Each row is a point on a landscape with many valleys, with its height.
A ball rolls from a point to the lowest of its 2 nearest points, and stops where none of them is lower. Distance is the straight distance between rows; heights are no part of it.
bufip: [  0  12   1  24   2 -10 -15  21  16  18  28   7  19  13  13  35   5  20
  12 -14  -5]  (h 520)
ran: [  8  14  -3   8  -7   0   3 -14   0  11  18 -15  -6  17  -4 -15   4   6
 -26 -12  11]  (h 404)
Likip: [-10  19 -12 -10 -12  24 -14 -22   6  20 -23 -16  -1  -7  26  15  -8   4
   8   2  14]  (h 751)
Lesid: [ 18 -14  20  -1   0  16  15  13  -2   6   3 -23  -1  10 -25  20 -17  16
   4  26  13]  (h 600)
duka: [-26   9  -6 -12  -5   3 -15 -17  -2  41  -3 -39  17 -17  15  -1  11 -10
  10 -12 -10]  (h 829)
kat: [ -7   3  11 -28  -9   5 -31  -8  17   8  -6 -10   9 -18   9 -23   4 -14
   2   7 -22]  (h 793)
rifon: [-10  15  -3 -18  18   1 -41  12  20  -1  -9  12  18  -9 -19 -21  -3 -14
  29   2 -11]  (h 473)
muniv: [-19 -18 -35   8  -8  10  -1  -6 -32 -17   3  22 -10  -9   9  15   2   0
  12  -5  12]  (h 351)
Did: [-13  -4  18   2  -2  -6  -3  -5   5  12   3 -25   5   7  11   4   4   6
  -3   3  -6]  (h 311)
Sekas: [-17  -7  -3  -1  30   4   5  11 -18 -21  -2  10 -15   6  -6 -12  -9   0
  19   0  -4]  (h 272)
bab: [-14   9  20 -13 -10 -37   9  22   3   5  -9  15  -6  18   4  13 -15 -13
   3  -7  25]  (h 432)
Geto: [  7   0  -9  -7  -5   3  30 -12 -29   4   2   7  -1  -7  -5 -24   3 -21
  12  23 -19]  (h 361)
naz: [  7  -1  10  27  -2 -21   1  19   9 -19  21   6 -15   9   1   9 -15  -7
 -37  -6  -5]  (h 230)
Mem: [-17  10   7  10  -3 -37   8  18   7   7  -4   3  -3   2  -5   3   9 -19
   0 -23   1]  (h 472)
mure: [ 10  -1  -6   3   3  14  11 -16 -23  -6 -12 -19   5 -18 -16  10  16 -12
   4  -4  13]  (h 648)
vuban: [  6  -2 -33  21   7 -31  31   7  -4  -6 -26  10  -2  11   1   3   7 -11
 -13  15   6]  (h 412)
livu: [ -4  10  -9   3  25  -7   8  27 -10 -18 -29   1 -24  -3 -12 -17 -15 -11
  -1   7  -1]  (h 322)
gani: [  1  -6 -23  17  15  -6  11   2 -40  -1   2  24 -10   4  -2   7  17   2
   7 -19  21]  (h 395)
rul: [-17  13 -15   8 -17  24   9 -14 -24  -4  -2 -16  -1 -10 -15   7   5 -29
  15  15  -4]  (h 669)
teb: [-12  -7   2  14  -8  32  -8 -38  -3  28 -10   6  -6   6  -6  10  -2   9
   3  -7  -4]  (h 296)
rek: [ 14   6 -10   3  16  -1  14   4 -11  -4 -20   7   6   3 -19 -28  10  -5
   1  24 -17]  (h 396)
tud: [ 24   8  13  -7 -19   0   4  24  45 -10  25   5   6   1 -15   0 -15  -1
  -6   1   3]  (h 372)
satak: [ 17  -4 -11  -7   0   6   0 -16   4  -3  10 -24  -6  -7  22  18  -3  10
   8 -12  30]  (h 574)
gora: [ -8  -8  11 -16  17  -2   6 -13 -31  13  10  11  11  -2  21 -11   4  13
  -6  -7 -10]  (h 344)
sitas: [-31  22  -1  19 -11  28  -3 -30  -1 -10 -15  -6  11   8  -2   5  -3 -23
   2  14  -9]  (h 689)
Busam: [ 15 -13  11   7  -4   1  18  -4  -9  10   2 -22  14  -1 -32  20   4  -6
  19   5  10]  (h 624)
vila: [-23  -3  15 -11 -18 -13   3  16 -24  14 -16  26  -9  19  19  13  -1   0
  -2  11  29]  (h 378)
fif: [ 31  -3  -4  -9  30  -7  -7  -4  16 -27   9   3  21  -4  -2  -7   4  30
  -4 -18   2]  (h 310)
gine: [-18  -8   0 -16   6  25  -5  -8 -21  28  -8  33 -13   6  11 -22 -11  24
   2   1 -29]  (h 283)
ruz: [  8   7 -12 -11 -20  -5   8  -8  22  -1  12  13 -23  -1  30 -31   4  -3
 -13  13  -5]  (h 221)
fod: [-34 -13  14  13  15   7   3  -1 -20 -14   7  -4   5   3  -6  -3   2  -8
  12  -3 -17]  (h 229)
vokaz: [ 11  14 -25   6  -2 -14  12  -4   4  -7 -25  24  13   6  14  -1  19   7
 -23   6   9]  (h 471)
Mato: [ 11   9  14 -10 -15   2  17  -9 -23  34   6  11   6 -10  11 -16   9 -13
   2  20 -31]  (h 325)
kor: [ 22  14 -11  -4  -8   5   6 -24   2   2  -8   6   3   2   7  -9   5   7
 -12  -2  14]  (h 481)
muki: [  3  -5  22   6 -15  -8   6   2 -20  -1   0   7 -14   9 -16  11  15  -9
 -16 -15  15]  (h 173)
gufep: [  2 -18   6   2 -24  -7   4  -1 -19   8   9  19 -24  17   9   9  -5   1
  -6  10  21]  (h 300)
Rof: [-15  -4   5   0   0 -26  -5  14  14 -12  -1  24   5 -10  -1  10  11  -8
  22 -33   4]  (h 502)
sozep: [ 21   6  -6   4  -6   9  -7  16  39  -5  27 -15  13  -1 -28  -7  -8  11
 -18 -19   8]  (h 315)
kigu: [  7   9  21 -33   3 -16 -25   2  19  10 -15  11  12  11  -6 -26   5  16
 -25   3  13]  (h 712)
Zol: [ 19  -4 -18   9   6  -4  -9  23 -16   0  23   4 -17  -7  14  14  -3  -7
  39  -6  11]  (h 625)
peze: [  5 -31 -16 -14  -7   6  23 -31   0 -10   3 -10   6 -33   0   7 -11  -2
  26  -4   2]  (h 659)
Reg: [ 14   4  -3  27  27   6  -4   6  11  -8  -2 -17  31  19 -29  14  -7  24
 -13  -6  12]  (h 419)
gunet: [ 15  20  -4 -15  12 -17   1  35  10 -12  -5   4 -10  15  20 -14  -6  17
 -32  10  13]  (h 612)
Pegaz: [  1  11   5   8  -8 -24   7  11  15   9  21   4   6  17 -13  -3   2   7
 -15 -28   5]  (h 467)
nubek: [-19   3  -1  25  -6 -30  13   4  29  -2  -2 -22 -10  24 -40  -5 -19  -6
 -16 -12   8]  (h 453)
murob: [ 17 -30  -4 -10  -2  -9  24 -10   1  15  15 -16   8 -15  11  11  -9  13
  10   8  -5]  (h 663)
Rugub: [ -5 -16 -15 -13 -29   2   7 -21  25 -12   4  10 -15 -27  41  -5   2  -6
  -9   3  -9]  (h 282)
Babon: [-14 -21  -9   0 -22  -7  10 -18   9 -27   7  18 -15 -12   0  -5 -11 -23
  10  -7  11]  (h 82)
fita: [  0   0   4  -8  -1   3  17   2  21   6  -5 -28   3  27 -16   5 -38  15
   5  22  17]  (h 567)
rak: [ -2 -13  10  -4  -6  -4  18 -17  -1 -10   5 -16  14 -20 -20   4   1 -24
  35   4  -5]  (h 642)
pudu: [ -7 -18 -10  28  -5   5   0  -3 -28 -25   1   1  -6   5  14  25  -1 -19
   7  14  12]  (h 299)
mulun: [ 24   2 -16  20   8   2  -8   2 -12   0  13  -4  -1 -13   0   0  40   6
  -8 -13 -11]  (h 517)
deva: [  9 -17  17  -9  -8  -8  13   4  -9  13   5  19   7  -5   0  -6  16   5
  -4  20 -19]  (h 274)
Tik: [-11 -16  18  14 -16 -11   3  -6   4 -12 -10  -1   0  -3 -33  -6  19 -15
 -12 -14  -7]  (h 304)
dopin: [ 17   4 -14  -7   7 -11  15  10  -6 -12  16   4 -30  -2  38 -29   1   1
 -16  10  -5]  (h 119)
nilas: [ 16  24   3   1   8  28 -31 -11   2  -2 -10 -22  11 -12  11   3   2 -12
   2  15 -10]  (h 516)
vomo: [ -9 -12  17   9 -14 -26  10   7  32 -12 -16   1  -6   4 -40   3  -8 -13
   0  -2   1]  (h 387)
lari: [-33  26 -18   4 -10  24 -17 -20  12  11 -31   4   0  13  11  -3 -10  -4
   3  14   1]  (h 720)
zilil: [ 32   2  24 -21  -1  -1   2  26  24 -21   1   2   6   1 -20  -1 -21   3
   5  19  -4]  (h 408)
duba: [ -4  17  14  -2   1   6 -12  -2 -14  18   8   9   5   1 -17  -2   3  -2
  28 -19   2]  (h 421)
feza: [ -5  -6  19  13  -8  -6   0   6   7 -25  -4 -16 -13  11  14  21   1 -10
 -30   5  11]  (h 73)
kom: [ 26  18  -4   4  11  19  -5   8   2 -13  -5 -11  -7  -4  14   7  -2   7
   1  18   1]  (h 544)
Zolo: [  7   6 -12  20  15  -3  -1  25 -27 -19  -6   3 -11 -19   0   5  28 -18
  -3  -7 -12]  (h 480)
rotuz: [ -5   2  11 -43   2  12 -37 -10  17   8 -23  -6   8  -4   7 -16  -2   6
 -13  20  12]  (h 760)
ger: [ 26  11 -13 -19  -6   9   4   7 -12   8   6  -1 -20 -13  14   6  -9   1
  23  -2  27]  (h 605)
zudip: [ -9 -20  16  33  -8 -12  -5  13 -22 -12   1 -15 -13  23  16  32  -8 -12
 -13  13  19]  (h 220)
Namuz: [ -9 -11  17  -9  -3  46 -14 -25  -6   0  -9   5  -8  -9 -11  -6  -5  10
   1   8 -14]  (h 386)
bati: [-12  -9 -36  20  19 -21  27  16  -7 -12 -26   2 -12  -6 -17  -8   1 -21
  13  -1   1]  (h 373)
ribi: [-28 -32 -10 -12 -41   9   8 -28   8 -17   0   6  -8 -23  13  14  -2 -12
   2   5  -1]  (h 193)
zopu: [-21  -5   2 -25 -12  10 -21 -16   4  29   0  -2  -2 -24  23  -5   3   1
   5 -17 -20]  (h 812)
Nas: [-23 -18   3   6   2   9   8  -3 -19 -12   5 -15  10 -20  19  18   3 -17
  20  13 -29]  (h 182)
sir: [ 30  10  -8   8  25  -5   7  19   6 -17   7  10  33   2 -11   7  -1  18
 -28 -14   3]  (h 371)
Fub: [ 23  12   8  10  10  24 -23  -6  -5  10  10 -16   5  -2  -4  -1  27   9
 -18   2 -13]  (h 478)
posud: [-10   7 -17 -12  16  -2 -11  -3   5  -7 -17   9  12  -9 -29 -35  11 -18
   5  12 -10]  (h 435)
mita: [-18  -6  30   2  -8 -15   8  -9  -8   2  15   2  13  10  20  22 -13  -6
   9  10 -10]  (h 246)
gufon: [-14  10  10   2 -13  -9 -18  -2  36  27   6 -35  14  12  -2 -11   1  -2
 -15  15 -19]  (h 391)
Sal: [-20  -2  -6 -37   5  16   0 -15 -27   4  -4  24  -1  -2   4 -32  -1  11
  -6  -5  -6]  (h 364)
ditif: [ 26  14  -9  -4  23 -11  -3  23   1 -15  -4   1  -6   4  17  11 -11  11
   0  -7  19]  (h 575)
sen: [ 12  -3  19  10  10  35 -27   0  -5  10   7  -4 -14  -6  -3   5   5  16
  10   3 -25]  (h 440)
zabi: [  7  -1  -5  10   6  -2 -13   1   9  -1  13   1   7 -11  24  35   8  18
  15 -18   9]  (h 543)
Gegon: [  0   2 -21   0  16 -14   9  14 -29  -8 -15  20  -5 -16 -12  -8  16  -5
  -4 -31   2]  (h 437)
pag: [ 13 -22 -11  -2   5   2   1   0 -19   7  30 -14 -17  -7  28   5 -18   1
  20   8  -2]  (h 641)
gesot: [  0   5  12  13   2   8 -17  27  15  22  18  -2   3  18  -5  15  14  27
  -9 -10  -7]  (h 494)
zotet: [-10  14  31 -11   2  13  -9   0 -32  11  10   9  14  -1   8   0  17  -2
   2  -4  -8]  (h 390)
Vot: [-20   1   2   3  -7 -13   9  -1  31  10   0 -12   3  31 -16 -14 -19  17
 -12   8   4]  (h 518)
lif: [  5 -19   2  -6  -7 -24  25   0   1 -10   0  21  -9  -1  -6 -15   0  -5
   0   1   5]  (h 194)
zud: [ 31   9 -19  -4  14  -1   3  -5  19 -15  21 -14   1  -1  -5 -11 -14  15
  -8 -27  13]  (h 228)
tumo: [ -1   7   8  -7  12 -16 -18  13  33  -7  -9  14  14 -12 -24  -7   9   2
  31 -24  -7]  (h 500)
gofol: [  3  13   9 -28   6  -2 -17  24  10   8 -26  -1 -14  16  16 -19   5  19
 -22  13  17]  (h 660)
fos: [-14  -8   1   1   9  28  -1 -38  -3  26 -20  21  -1   8  -2 -13 -25   8
  -5  -3 -35]  (h 158)
Rik: [ -5  13   3  31  16  19 -10  16  27   8  18 -14  25  22 -14  24 -14  27
  -8  -3  -6]  (h 456)

Where does a ball stop that starts at each point below?
murob: zud
vokaz: Nas
rotuz: fos
Zolo: feza
Lesid: muki
posud: Babon
